A landscape with many valleys, sampled at points; each row gives a point and its height.
From any point a ball rolls to the lowest of the 2 points nearest to it. It stops when none of these is lower. Distance is the straight distance between rows; heights are no part of it.
<32>: [123,122,116,139,88,164,109,110,117,131,123,118,163,100,101,129,87,139,132,145,130,111,171,113,129,165,83,172,132,117,114,86,135,134]  h=54.4
<1474>: [112,101,141,123,109,126,155,174,131,98,110,106,122,129,135,102,154,150,129,129,97,127,115,142,114,138,103,139,105,124,119,136,134,135]  h=52.4
<1161>: [144,149,123,135,158,136,147,109,89,116,107,115,129,121,118,133,90,88,131,124,96,116,147,149,87,186,150,145,156,118,113,135,135,161]  h=30.8
<490>: [100,158,159,132,201,133,148,82,132,132,123,177,87,159,131,151,93,106,158,108,149,95,148,131,108,94,167,107,97,114,159,128,88,126]  h=65.3
<1370>: [111,145,139,95,142,130,123,114,198,144,138,97,131,188,97,144,171,143,132,96,117,86,115,141,133,95,159,79,116,113,137,163,160,109]  h=31.7
<304>: [137,126,151,112,131,139,153,70,112,94,147,147,108,143,147,135,160,111,123,137,159,138,133,159,191,98,118,129,107,108,110,158,114,100]  h=49.3
<1879>: [84,140,133,160,129,179,76,142,164,138,149,140,132,107,134,163,99,146,119,141,110,73,131,107,149,149,106,147,101,159,122,111,121,82]  h=58.1
<1552>: [154,140,117,110,88,134,151,136,149,131,130,127,75,134,88,147,202,161,107,122,142,133,110,115,137,78,96,122,125,176,129,189,169,138]  h=35.7
<826>: [116,113,109,101,55,122,157,141,149,122,130,127,165,130,140,79,170,149,143,154,135,203,96,114,148,110,134,139,121,118,115,132,125,122]  h=47.8
<1162>: [131,128,129,132,142,126,124,117,118,125,129,138,143,95,139,155,93,123,147,131,155,90,159,146,169,131,100,126,128,104,112,67,88,121]  h=38.9
<973>: [86,58,175,121,115,141,99,165,156,191,74,111,161,96,145,140,89,109,132,138,122,121,167,130,109,144,125,113,105,108,157,95,88,77]  h=58.0
<1449>: [122,145,113,107,126,134,141,141,170,124,150,118,129,144,137,125,194,128,102,128,117,138,49,126,146,108,166,101,151,144,122,181,157,101]  h=25.1
<59>: [160,169,129,160,161,86,158,152,102,119,164,142,145,98,99,140,113,109,113,71,101,104,128,138,109,172,114,145,158,153,115,111,183,172]  h=76.1
<1565>: [142,138,112,120,111,176,108,151,135,154,112,115,86,121,117,150,138,131,105,156,114,135,108,102,141,108,97,136,137,181,140,143,131,107]  h=32.0
<1084>: [117,109,161,132,141,131,132,143,95,134,83,139,129,126,127,111,85,123,144,118,137,123,170,127,78,135,126,118,122,97,150,67,93,150]  h=26.9
<1608>: [102,149,106,114,69,147,157,146,119,109,139,164,146,101,118,120,164,148,131,164,136,171,94,123,145,91,125,165,126,141,117,144,120,111]  h=49.0
<1020>: [164,186,122,127,122,144,175,88,116,125,113,117,147,107,52,152,108,120,145,105,140,105,170,150,115,153,120,167,158,110,101,156,161,176]  h=26.8
<1135>: [83,108,166,139,176,98,85,113,106,140,156,139,148,156,148,85,108,93,131,144,103,142,113,119,117,116,173,120,117,130,154,109,112,109]  h=22.4
<930>: [129,110,103,77,108,151,105,103,132,116,113,121,117,156,115,140,130,187,142,153,157,155,131,114,113,94,127,139,144,99,123,148,115,113]  h=78.5
<1043>: [168,153,120,126,128,104,166,145,85,154,94,129,118,131,136,120,141,50,135,113,114,155,149,138,118,143,162,103,131,133,134,124,107,160]  h=69.3
<1510>: [117,106,162,140,66,157,146,171,171,162,108,106,144,93,130,124,118,141,159,155,131,126,149,125,171,121,77,134,106,115,137,82,85,103]  h=62.5
<175>: [114,149,146,139,175,133,155,71,122,111,154,166,106,150,115,153,119,129,156,121,174,112,142,149,139,75,161,149,104,99,132,131,103,128]  h=67.4
<1707>: [115,154,97,152,134,126,137,115,144,115,155,156,137,113,144,134,143,85,118,167,111,143,82,106,142,131,174,136,132,148,125,151,111,127]  h=26.0
<1200>: [105,137,112,122,184,152,69,95,154,137,149,121,105,141,117,146,101,142,130,154,126,106,98,98,112,108,159,128,135,149,153,127,142,95]  h=21.9
<1790>: [144,160,117,158,133,155,117,157,124,167,135,130,97,130,97,162,134,85,109,132,115,117,121,112,128,113,121,137,120,196,154,123,146,127]  h=29.6
<1148>: [158,86,133,189,146,107,104,150,146,109,159,126,73,159,167,138,168,155,86,104,146,122,113,133,143,145,79,111,121,156,127,140,154,117]  h=51.9
<25>: [138,153,116,137,158,145,154,102,170,140,145,142,110,137,101,164,142,120,136,132,153,132,80,148,131,61,180,147,156,118,155,166,152,110]  h=67.8
<199>: [167,115,136,165,110,118,124,168,130,133,153,138,106,127,147,146,162,139,94,97,155,117,135,148,171,138,70,130,108,156,125,129,134,115]  h=53.5
<1366>: [167,137,101,106,101,128,153,140,116,139,86,116,140,109,156,146,149,91,120,142,132,169,120,168,146,150,145,117,157,106,95,173,121,122]  h=38.1
<1121>: [123,141,137,105,137,112,127,117,166,156,124,111,133,179,119,119,184,117,119,105,109,137,82,135,124,92,183,79,147,122,142,171,153,117]  h=28.8
<1498>: [123,129,156,148,187,130,156,87,134,133,147,127,97,160,106,143,125,128,145,117,150,116,118,156,123,65,157,149,126,116,161,142,147,120]  h=65.8
<830>: [133,109,107,134,144,165,128,107,139,66,116,86,96,111,124,102,106,175,131,165,136,101,149,67,103,173,83,134,139,130,118,103,116,163]  h=10.9
<191>: [149,145,116,102,127,122,135,160,95,170,109,157,137,122,152,138,122,81,125,117,119,170,104,140,126,133,167,89,146,123,137,114,100,124]  h=67.6
<941>: [135,195,122,140,123,144,173,110,119,139,136,132,133,119,55,139,119,111,147,94,143,97,168,125,104,133,135,149,130,130,133,114,144,170]  h=25.2
<1760>: [123,109,159,99,181,123,146,144,121,133,115,122,103,137,160,100,127,112,151,133,127,129,123,119,153,117,144,86,121,112,152,110,92,120]  h=42.2
<292>: [103,113,124,120,109,154,101,162,184,122,114,156,129,118,157,172,121,183,133,140,140,116,114,123,116,126,122,129,130,106,126,129,101,99]  h=57.0
<507>: [140,136,130,116,102,119,153,146,114,122,120,120,122,135,114,116,164,125,121,117,103,138,113,134,126,122,126,139,115,150,113,168,155,144]  h=52.0
<86>: [135,125,135,157,160,162,126,150,132,145,120,130,94,121,140,116,89,148,121,153,139,113,122,84,152,103,95,130,140,149,158,72,105,114]  h=36.4
<104>: [88,124,126,99,140,144,131,151,147,105,130,121,121,137,145,107,150,142,126,149,95,130,68,117,106,124,167,115,142,137,133,169,137,114]  h=28.6
<1759>: [113,114,133,147,99,148,140,166,140,129,116,111,141,88,145,127,132,83,125,177,95,124,131,122,167,159,113,142,110,141,117,116,95,120]  h=64.4
<1026>: [133,130,122,88,123,127,120,96,109,114,117,127,116,154,102,143,127,157,125,120,143,125,142,137,97,104,144,128,145,101,121,149,135,152]  h=78.1
<1040>: [117,152,154,142,140,88,146,161,123,169,132,163,177,135,145,146,133,89,120,85,117,128,113,185,129,131,176,118,142,126,123,118,123,109]  h=20.1
<1601>: [139,124,118,133,71,171,110,167,184,165,115,137,128,108,111,178,148,143,133,142,154,135,146,156,157,93,100,128,114,120,134,134,111,84]  h=26.6
<1715>: [98,107,148,154,134,96,153,162,109,85,147,132,173,83,173,88,89,147,155,128,103,126,113,131,121,169,97,139,141,119,115,34,128,157]  h=34.3
<1513>: [113,99,173,97,110,146,151,101,109,112,138,122,121,145,155,128,151,158,128,127,152,157,129,185,198,93,82,134,119,90,114,142,125,101]  h=50.5
<31>: [138,141,105,87,100,95,142,152,107,128,128,109,154,141,129,88,150,137,121,104,100,151,98,130,115,151,132,111,150,135,105,151,159,149]  h=53.0
<789>: [124,108,126,108,73,164,118,145,181,150,124,137,125,130,144,174,165,135,119,142,128,143,109,158,164,124,118,117,120,114,116,167,119,77]  h=25.8
<1578>: [104,113,163,147,125,126,125,127,145,121,165,114,144,134,128,137,135,124,122,120,107,94,126,155,170,131,115,155,96,124,108,132,136,100]  h=59.6
<169>: [107,78,168,135,135,129,131,150,144,124,104,146,93,172,150,140,158,146,127,124,145,136,143,137,122,87,140,104,101,96,157,148,111,103]  h=33.2
<1587>: [112,161,90,130,121,104,109,78,90,107,166,158,142,140,109,129,129,107,125,119,124,143,116,110,89,116,166,152,129,135,122,147,142,162]  h=72.0
<398>: [130,113,112,180,118,78,120,142,128,100,139,137,144,151,121,79,158,87,133,153,102,169,118,114,57,144,186,130,116,120,144,148,145,153]  h=56.3
<399>: [112,143,109,84,100,152,95,135,106,133,112,188,114,131,136,189,126,177,113,104,151,123,129,147,111,112,110,116,138,131,117,137,113,115]  h=58.2
<1269>: [124,112,176,114,195,115,120,117,130,163,130,115,126,175,120,149,111,139,132,109,122,120,113,182,135,79,148,140,148,100,150,126,163,96]  h=64.1
<262>: [184,155,90,121,93,91,108,73,138,147,124,101,177,130,111,119,152,103,105,135,119,126,125,127,164,153,148,115,150,120,71,200,148,135]  h=66.1
<1714>: [109,105,137,148,110,109,139,138,124,100,146,118,165,85,176,123,101,141,149,135,129,114,138,142,154,159,103,139,124,108,102,71,93,138]  h=36.9
<1621>: [147,101,82,128,122,98,107,93,123,84,154,126,97,134,122,115,138,183,124,133,178,133,134,73,112,120,102,132,133,143,127,130,140,164]  h=11.9
<1787>: [112,69,152,128,88,146,92,184,137,186,76,103,138,138,144,129,110,130,112,138,109,153,143,130,101,142,115,127,120,130,147,111,106,97]  h=56.9
<1574>: [161,134,99,153,122,177,111,116,124,124,112,111,109,88,104,144,91,153,112,158,149,108,157,96,134,149,62,171,141,144,120,94,141,130]  h=53.1
<1403>: [161,131,124,153,174,99,158,128,114,99,157,136,109,112,141,114,131,117,126,120,136,110,118,133,152,146,117,135,135,138,126,113,123,156]  h=47.1
<361>: [124,135,134,156,117,92,147,96,130,111,150,170,162,143,155,123,159,91,119,112,141,145,115,169,127,108,185,140,122,102,110,158,116,124]  h=44.9
<849>: [114,146,107,132,170,148,85,114,141,168,148,144,103,129,105,140,112,106,123,133,128,126,84,88,128,69,159,129,131,156,176,130,130,103]  h=27.5
<1044>: [118,94,130,136,132,128,161,186,105,103,97,106,134,112,151,75,126,141,145,145,90,153,105,145,99,148,133,143,130,124,139,112,138,143]  h=51.2
<1795>: [114,152,146,149,160,94,132,103,118,146,165,165,152,139,121,129,115,88,148,92,143,112,153,137,129,111,170,111,102,121,145,93,100,124]  h=60.2
<132>: [129,132,131,142,89,166,159,139,170,127,122,117,142,84,139,128,134,119,152,180,136,122,129,114,185,125,91,141,109,130,121,113,81,107]  h=63.5
<1015>: [153,165,105,155,157,66,111,76,121,129,165,119,120,136,72,135,132,117,119,76,123,104,112,115,99,131,138,137,146,165,135,164,198,177]  h=81.1
<1769>: [113,178,90,106,124,115,156,79,93,92,152,148,148,117,98,111,147,105,131,141,116,140,104,100,106,100,172,171,137,161,116,176,164,164]  h=73.3
<1535>: [141,144,114,154,134,56,109,62,100,110,173,139,155,157,124,94,143,89,128,116,125,149,121,122,102,138,185,131,134,123,116,156,150,169]  h=69.8
<1037>: [153,186,113,174,169,88,135,104,109,119,177,136,90,120,99,133,129,74,124,91,111,94,110,107,86,160,144,131,140,178,133,147,165,188]  h=79.4
<1130>: [106,79,154,127,117,157,107,139,92,105,79,114,116,103,186,143,88,137,133,164,105,113,155,150,132,162,66,138,114,126,109,106,80,130]  h=43.9
<1877>: [153,158,127,156,186,138,149,99,116,113,149,118,101,105,127,149,82,100,131,121,125,77,152,129,147,164,110,142,127,149,107,115,120,146]  h=49.6
<681>: [121,115,145,125,161,142,124,153,112,127,114,157,90,117,176,106,107,132,131,155,134,125,123,89,154,120,109,99,117,136,157,82,68,112]  h=39.3
<570>: [146,127,134,134,120,107,179,163,75,105,118,123,135,94,125,73,119,114,138,121,104,136,145,106,114,175,109,121,122,134,132,75,130,186]  h=73.4
<417>: [132,136,114,117,82,150,96,109,109,132,136,105,153,128,67,123,109,136,123,104,133,120,181,108,103,170,101,144,132,128,107,105,157,168]  h=55.2
<419>: [101,92,156,154,130,130,171,138,145,96,100,100,159,103,139,105,120,111,158,166,110,120,142,139,96,145,173,151,126,80,125,126,96,128]  h=48.4
<1388>: [172,168,101,133,132,101,176,127,86,136,101,114,154,100,118,121,110,79,133,112,87,153,130,143,105,179,152,139,168,140,106,156,153,173]  h=33.5
<1531>: [147,114,111,134,129,97,141,100,81,111,132,113,117,151,164,98,172,67,86,142,107,184,94,136,157,149,156,106,117,157,109,194,140,130]  h=47.0
<164>: [103,100,178,145,158,118,166,148,125,108,148,111,139,125,146,118,137,144,123,121,95,109,92,176,157,110,120,174,133,125,125,132,157,113]  h=60.3
<1639>: [146,150,121,137,150,127,111,158,129,163,129,140,128,106,142,156,111,88,126,115,111,111,131,127,117,154,152,107,150,138,136,96,103,115]  h=66.3
<856>: [109,94,140,126,79,160,107,148,161,155,96,113,137,111,157,128,102,181,157,144,158,139,147,105,143,115,70,142,117,104,131,74,83,104]  h=61.4
<1589>: [110,124,107,100,131,158,125,106,123,79,127,104,102,115,114,123,110,192,119,156,138,104,133,91,104,143,87,171,151,147,103,135,148,142]  h=6.2
<425>: [159,78,125,140,89,127,110,180,121,156,113,111,126,133,141,125,143,97,111,139,114,171,142,122,126,144,112,138,116,147,130,118,126,121]  h=55.9
<1006>: [102,110,156,132,119,149,134,118,150,135,99,112,141,118,121,143,117,108,153,142,114,104,164,146,117,123,147,140,113,82,124,135,105,120]  h=46.8
<1853>: [104,159,145,129,126,107,90,110,96,161,158,160,159,152,110,115,117,78,131,95,108,114,167,102,107,136,156,94,94,137,144,94,117,135]  h=57.9
<1236>: [139,155,97,90,72,119,140,123,112,131,105,148,167,136,160,122,158,101,116,133,130,183,112,152,135,136,161,105,132,111,92,170,106,119]  h=39.8
<1813>: [144,129,125,155,110,102,131,118,173,116,171,120,111,153,114,109,175,139,142,125,173,119,137,92,153,99,125,116,94,125,138,124,125,142]  h=53.7
<1164>: [86,90,162,103,120,149,132,138,124,130,92,114,137,109,182,144,109,130,142,149,117,122,126,148,167,132,100,119,119,106,114,126,91,99]  h=42.8
<966>: [136,89,127,168,131,132,105,118,120,120,125,113,99,157,109,132,127,141,116,146,134,128,151,109,106,109,124,156,111,133,142,129,129,141]  h=50.8
<1391>: [103,151,122,120,92,143,81,97,106,150,144,127,160,147,73,122,111,101,124,119,114,110,168,100,94,146,146,132,114,138,134,99,145,142]  h=56.2
<730>: [102,108,142,141,145,163,130,155,94,119,79,122,113,114,138,85,82,112,132,142,100,128,159,96,98,156,101,119,129,126,147,72,109,153]  h=22.3
<389>: [135,124,123,83,108,154,124,147,109,120,101,154,109,137,154,175,128,203,117,119,159,141,129,163,138,103,78,133,149,115,109,125,112,117]  h=58.3
<1194>: [169,165,88,114,93,120,160,130,79,114,93,129,145,89,134,133,140,77,117,142,98,159,128,150,139,163,129,137,129,142,86,171,135,162]  h=36.1
<538>: [123,180,104,109,131,81,156,77,114,110,178,142,162,118,109,98,170,132,114,119,123,123,77,115,144,108,150,142,156,167,103,179,185,154]  h=74.6
<1205>: [92,134,167,107,122,154,134,177,136,148,82,162,100,142,113,140,125,145,145,98,116,106,148,109,83,106,128,91,102,113,164,126,104,134]  h=33.3
<1560>: [160,128,109,151,67,124,117,177,161,156,151,123,118,134,148,124,166,178,106,101,147,150,127,108,152,145,50,124,110,165,121,111,137,115]  h=54.3
<929>: [127,137,132,125,154,190,117,141,135,145,105,112,79,123,95,119,107,138,126,163,125,110,124,83,130,108,107,136,142,152,158,115,126,116]  h=33.9
<43>: [133,144,116,108,67,133,142,157,119,124,149,149,99,120,108,139,200,162,98,119,144,168,95,120,146,97,78,142,127,187,133,159,167,131]  h=36.3
<1317>: [110,167,112,147,117,125,142,143,156,120,181,164,136,127,130,129,174,104,109,130,110,135,68,130,142,118,164,128,140,156,128,167,140,112]  h=20.8
<933>: [189,90,119,171,141,84,102,170,146,118,144,108,88,135,141,128,141,169,93,110,134,130,115,122,132,177,83,118,142,153,122,143,157,149]  h=50.0
<1674>: [133,106,138,163,133,110,126,136,130,106,128,111,117,154,101,82,140,119,137,135,111,141,137,106,80,121,157,143,110,134,154,141,147,155]  h=52.7
<947>: [94,101,185,122,152,124,148,145,134,130,140,131,147,126,151,127,113,173,142,120,127,124,101,167,164,99,113,146,142,94,137,98,128,98]  h=61.0
<1457>: [110,118,127,157,194,121,66,104,130,138,172,124,128,146,133,108,79,114,132,155,140,122,114,92,120,111,175,120,135,132,157,91,132,107]  h=13.0
<977>: [116,122,108,106,109,141,138,143,83,97,112,182,99,143,167,117,140,137,123,137,140,168,117,120,111,103,130,121,103,142,134,135,94,134]  h=40.6
<268>: [139,147,154,131,145,107,197,142,138,100,120,121,146,114,126,112,137,125,168,98,127,102,137,169,121,135,152,130,129,86,111,124,131,166]  h=20.7
<384>: [125,92,118,164,141,140,91,104,144,123,119,120,127,132,110,140,89,142,135,141,148,111,168,119,75,125,137,146,132,106,142,109,122,124]  h=49.1
<1379>: [107,119,177,104,159,156,124,105,113,190,111,136,133,121,118,164,75,109,156,133,135,124,163,173,169,73,122,134,109,105,160,119,113,78]  h=44.0
<888>: [143,104,129,174,139,115,116,99,134,136,145,112,156,110,121,118,87,117,153,133,171,118,176,127,154,114,121,139,115,102,143,55,104,119]  h=42.6
<233>: [145,163,84,93,107,70,152,66,125,94,149,119,149,111,120,104,188,145,105,108,144,156,88,106,138,124,145,99,148,168,91,213,170,157]  h=75.9
<286>: [151,113,103,73,89,102,142,123,138,124,124,104,144,139,137,91,145,154,140,137,156,184,119,112,156,118,134,112,143,96,114,128,121,137]  h=46.2
<811>: [115,114,149,139,145,147,132,165,130,114,95,170,76,155,156,145,132,160,117,105,143,110,136,119,95,105,118,101,103,124,148,134,97,126]  h=34.7
<1788>: [96,133,149,150,156,165,103,127,160,149,147,101,147,111,106,158,101,114,128,131,103,70,135,162,169,134,119,156,107,139,129,121,145,84]  h=58.9
<453>: [98,103,131,141,136,124,133,147,106,130,149,138,175,95,153,89,79,132,128,147,105,145,119,104,131,138,109,152,142,128,146,35,134,137]  h=30.9
<332>: [131,146,156,126,159,131,145,132,158,154,108,135,137,147,152,166,135,91,124,106,109,116,119,179,132,117,168,115,137,108,126,158,126,94]  h=22.5
<1451>: [134,143,100,137,76,107,149,115,125,120,146,160,167,134,144,114,180,101,108,130,148,187,91,158,150,123,179,121,130,117,100,169,134,113]  h=42.1
<220>: [93,103,135,164,142,161,104,147,183,111,97,134,126,124,114,119,113,118,148,156,125,101,163,95,45,178,165,112,124,101,151,111,110,118]  h=54.2
<1821>: [121,111,100,104,142,135,101,76,134,77,149,111,86,141,117,120,139,180,115,161,155,114,129,74,113,109,103,146,124,155,122,155,134,136]  h=8.9
<444>: [121,98,116,101,106,172,81,109,124,132,91,131,117,129,131,147,103,163,134,180,139,143,138,108,115,110,100,151,125,113,140,138,106,100]  h=79.0
<1854>: [129,134,121,158,127,145,113,158,128,148,132,123,130,99,127,150,110,78,117,144,109,103,151,129,154,163,118,135,115,163,115,99,100,115]  h=65.2
<375>: [148,112,141,120,175,101,133,133,127,104,135,108,119,134,155,86,122,145,141,137,125,133,114,123,146,151,133,110,152,118,126,103,124,137]  h=44.8
<451>: [132,83,139,139,118,141,103,160,116,124,77,99,127,106,156,142,90,147,124,137,116,116,161,138,103,178,86,129,143,124,105,101,114,132]  h=45.0
<373>: [140,121,87,173,141,119,75,107,142,130,172,155,112,129,149,146,122,120,111,130,176,131,124,95,149,107,116,115,103,148,145,95,108,110]  h=54.0
<1487>: [111,110,111,177,144,146,90,106,158,114,129,122,139,132,95,108,94,107,135,142,139,122,153,92,55,176,162,139,149,110,137,91,141,141]  h=51.6
<1181>: [97,152,100,92,98,154,82,154,151,133,131,158,123,129,131,175,133,174,127,115,130,104,105,115,93,134,117,122,129,140,117,137,125,107]  h=57.7
<1695>: [176,176,85,138,98,122,111,77,175,146,134,84,149,126,77,140,160,78,126,141,124,100,140,111,168,130,150,110,121,141,103,183,136,128]  h=65.0
<1386>: [106,125,169,89,139,173,135,105,93,170,88,176,96,130,133,163,100,123,137,140,149,153,150,166,171,68,111,123,101,111,159,140,98,86]  h=42.7
<1191>: [166,146,91,128,108,72,104,54,104,123,154,126,166,139,126,139,134,114,111,119,147,151,126,134,141,148,165,125,149,111,95,174,135,153]  h=67.3
<945>: [145,183,134,116,156,146,178,74,96,109,116,103,132,105,97,152,97,103,149,131,113,100,144,148,132,165,132,176,159,118,93,163,141,161]  h=28.4
<956>: [167,137,111,145,134,38,127,134,105,72,154,127,146,122,151,90,141,128,121,95,111,131,129,134,115,206,124,93,132,126,97,145,148,175]  h=56.6
<1061>: [112,123,131,117,119,146,112,131,146,145,122,149,132,134,162,169,147,93,114,138,119,133,116,154,148,133,155,114,126,116,117,166,103,85]  h=24.5
<983>: [156,177,114,160,171,74,152,115,72,120,176,145,131,121,114,110,119,72,104,89,82,129,119,109,106,176,142,137,138,177,126,134,184,187]  h=77.5
<1856>: [84,98,171,133,170,90,110,135,104,126,149,136,177,125,143,75,88,113,146,136,102,134,120,128,114,137,147,139,133,121,151,62,126,120]  h=27.3
<80>: [107,135,153,113,137,168,114,109,154,172,97,130,138,129,112,191,97,112,150,133,130,103,177,161,135,103,136,134,100,100,137,146,116,86]  h=45.6
<1685>: [152,94,93,141,108,86,84,112,152,110,167,101,134,135,104,97,122,196,122,116,156,141,132,71,105,166,99,148,136,137,119,122,165,148]  h=14.9
<1331>: [157,132,123,174,141,109,120,98,121,156,154,106,153,127,82,113,96,106,136,115,159,127,163,120,161,98,120,165,115,123,152,80,157,133]  h=46.9
<1455>: [136,182,97,108,107,142,115,103,152,157,138,102,147,132,72,136,141,109,135,129,129,99,137,112,131,133,142,107,136,134,111,142,138,132]  h=63.9
<145>: [165,122,106,126,65,131,131,188,153,152,117,115,111,130,125,135,178,131,117,121,124,167,130,118,144,148,92,108,118,154,124,132,116,128]  h=55.1
<1183>: [95,144,110,158,152,150,65,131,144,134,149,172,115,125,160,150,96,154,99,134,139,99,116,87,153,109,104,126,103,162,145,94,100,90]  h=56.5
<430>: [157,100,101,48,107,105,148,106,105,116,88,93,131,161,139,89,156,157,129,131,137,199,103,131,134,107,144,95,144,91,120,166,129,140]  h=44.4
<210>: [134,104,127,119,119,151,94,148,105,142,114,136,104,147,161,131,119,197,100,122,151,153,125,119,132,103,54,131,138,147,131,102,127,115]  h=58.8
<1309>: [160,127,102,133,125,99,135,92,166,95,156,102,117,133,122,130,160,141,135,150,161,133,124,112,164,122,135,117,133,113,111,167,128,140]  h=55.6
<1665>: [122,143,164,140,136,90,184,159,114,133,114,167,162,118,143,141,135,101,145,83,116,108,135,205,106,135,160,127,132,102,117,114,116,136]  h=18.4
<211>: [136,127,118,116,127,144,107,124,192,138,133,96,128,174,90,169,164,165,118,110,115,101,119,156,117,89,132,116,130,109,134,174,183,104]  h=33.4
<1634>: [128,128,100,112,96,140,132,141,97,124,147,164,88,134,159,133,185,137,74,118,154,180,73,120,151,109,92,116,133,186,136,161,143,108]  h=37.4
<1404>: [109,80,147,163,129,112,127,161,136,107,103,121,157,116,145,118,112,129,138,133,108,131,130,151,81,155,160,157,136,108,124,108,123,127]  h=49.7
<1784>: [145,134,110,119,127,65,126,144,88,101,141,149,131,140,151,109,148,124,116,87,126,157,107,147,112,160,133,90,138,130,106,138,144,168]  h=54.5
<765>: [91,96,161,114,155,140,143,133,127,110,126,139,99,172,151,114,155,149,122,136,114,140,93,138,100,91,156,132,113,118,149,169,143,107]  h=31.3
<1480>: [118,106,164,84,138,117,113,157,108,153,84,139,108,170,134,139,120,135,136,97,113,130,161,146,81,118,146,75,128,100,153,122,110,131]  h=31.8
<1516>: [148,120,109,164,120,122,89,132,176,145,155,115,124,126,118,131,135,121,131,132,152,122,138,103,148,127,136,112,116,135,134,100,118,112]  h=51.8
<518>: [85,82,136,140,113,160,100,151,194,128,89,136,136,115,148,147,102,159,144,150,118,117,130,100,76,145,148,123,129,101,144,119,91,91]  h=56.1
<1372>: [105,157,155,58,118,155,137,115,148,147,149,133,123,127,127,116,140,172,151,124,155,129,110,133,200,76,75,91,118,121,133,112,113,96]  h=60.0
<392>: [162,144,110,131,160,158,128,104,114,99,136,93,108,81,108,146,86,140,124,142,135,79,152,122,153,180,79,163,148,144,108,108,149,147]  h=51.7
<90>: [148,118,124,100,114,153,125,110,174,146,129,103,80,161,96,173,183,162,108,107,128,119,119,145,147,83,97,116,133,140,141,192,178,120]  h=34.8
<584>: [138,111,102,138,128,120,155,119,75,107,131,137,87,128,169,107,167,79,98,162,126,186,107,117,152,132,135,133,105,163,124,161,109,137]  h=42.5
<1160>: [88,84,182,128,169,123,133,161,128,124,112,119,158,109,153,131,77,180,150,112,121,99,121,162,112,115,122,140,149,90,138,65,127,107]  h=61.6
<1472>: [141,122,98,123,94,142,141,133,71,99,133,175,82,125,163,123,163,132,94,137,159,179,110,104,147,115,95,124,107,165,125,136,109,135]  h=39.1
<464>: [71,74,187,97,147,128,123,145,156,154,84,127,166,115,159,155,93,161,149,119,107,101,139,181,99,121,141,123,145,74,141,119,121,89]  h=62.3
<1078>: [138,158,104,163,173,149,117,124,138,161,148,127,112,120,99,144,104,70,115,152,109,123,99,91,122,115,163,140,147,175,166,118,140,123]  h=35.4
<1101>: [98,105,168,85,124,160,121,142,97,156,90,159,102,124,164,133,108,123,140,141,130,150,143,127,153,97,114,109,108,105,149,137,81,93]  h=41.7
<766>: [164,98,108,144,134,103,108,160,133,101,109,103,97,126,134,118,132,166,114,129,116,132,120,111,95,185,111,120,153,137,122,140,146,148]  h=48.3
<798>: [145,159,138,156,150,88,197,164,91,101,139,135,142,89,125,87,118,110,126,93,87,119,125,124,121,177,116,139,144,137,133,97,173,182]  h=75.1
<658>: [128,127,128,86,115,137,99,135,140,146,144,128,118,139,140,118,129,187,128,120,159,138,112,110,160,108,81,113,128,148,136,96,115,115]  h=59.3
<413>: [91,95,186,110,190,132,136,123,153,166,105,119,140,154,132,165,95,154,141,108,119,92,136,180,114,85,154,131,123,76,163,124,146,91]  h=63.1
<1120>: [90,72,159,148,103,134,97,154,161,177,99,128,162,100,154,121,80,153,139,131,134,118,167,108,119,133,101,125,110,111,161,55,91,89]  h=59.7
<990>: [140,166,136,73,118,147,128,101,145,148,134,120,139,119,109,147,114,138,157,137,151,119,135,158,197,90,108,119,129,106,119,122,119,98]  h=60.9
<1303>: [127,120,168,131,162,114,123,152,111,160,102,139,130,149,113,130,97,111,136,89,125,105,162,153,85,124,145,113,124,116,160,94,122,134]  h=30.0
<1508>: [121,169,146,138,184,103,140,90,89,147,136,166,121,152,144,159,85,78,136,102,151,122,153,148,95,122,182,125,109,133,136,109,92,145]  h=62.6
<1726>: [103,123,134,125,131,123,143,85,107,79,151,163,121,145,158,125,157,116,121,150,137,143,110,142,146,114,156,143,105,107,113,169,112,133]  h=47.4
<1258>: [136,180,96,80,100,93,131,101,155,100,134,115,158,139,133,114,188,143,113,106,125,110,103,133,135,141,144,90,145,133,75,198,154,144]  h=77.0
<1086>: [153,127,121,156,108,131,97,136,147,162,162,88,155,121,85,106,112,110,127,124,133,112,151,102,155,136,108,125,116,146,136,77,149,117]  h=49.9
<1042>: [134,129,124,110,121,117,157,128,86,114,126,109,105,151,123,91,185,100,106,130,101,170,93,136,129,113,157,126,116,161,127,202,165,135]  h=50.6
<1440>: [126,156,110,59,89,127,134,88,149,108,130,109,147,148,102,144,164,161,138,116,133,120,135,141,125,114,143,115,137,108,90,187,135,137]  h=77.6
<119>: [141,108,103,83,112,113,144,127,71,114,102,131,95,158,145,110,151,133,125,132,144,188,134,133,119,111,130,98,120,120,132,158,124,148]  h=42.4
<219>: [139,172,107,90,119,180,114,96,164,146,129,111,157,90,86,155,90,142,173,144,153,92,156,144,174,118,109,142,139,103,117,103,120,98]  h=61.9
<34>: [184,143,116,137,112,107,186,160,102,136,101,107,115,103,102,79,131,82,142,132,118,145,139,112,133,157,137,114,133,128,136,121,128,181]  h=71.3
<1156>: [128,171,156,123,139,140,178,126,144,131,119,125,134,143,83,126,126,121,153,95,135,91,155,161,112,107,154,126,128,104,130,129,130,153]  h=23.0
<1343>: [116,121,133,141,168,146,153,126,114,70,105,103,114,110,123,81,97,133,143,142,120,107,156,91,78,192,109,118,134,114,127,78,118,175]  h=18.7
<1105>: [136,162,92,101,104,165,85,103,165,148,134,83,158,119,79,136,99,145,150,142,144,112,138,112,145,138,124,136,143,117,112,110,144,112]  h=62.9
<222>: [133,137,129,148,141,75,137,131,87,99,153,113,173,120,143,81,135,95,114,116,77,124,130,144,121,202,134,120,112,139,90,144,154,165]  h=58.7
<648>: [138,162,126,153,132,152,141,156,128,149,129,127,112,127,75,129,130,115,120,105,113,111,136,106,107,113,130,142,140,152,153,111,162,153]  h=27.2
<1080>: [143,88,118,147,123,116,112,194,121,107,98,117,117,117,164,112,103,188,111,118,116,130,134,132,81,193,68,132,149,137,108,92,131,150]  h=46.5

For each start below, name the point where the ball stops.
<286> -> <1317>
<373> -> <1457>
<1769> -> <384>
<1037> -> <1101>
<990> -> <384>
<1269> -> <1457>
<1391> -> <1665>
<1015> -> <1101>
<1120> -> <1101>
<1474> -> <1101>
<1451> -> <1665>
<681> -> <1665>
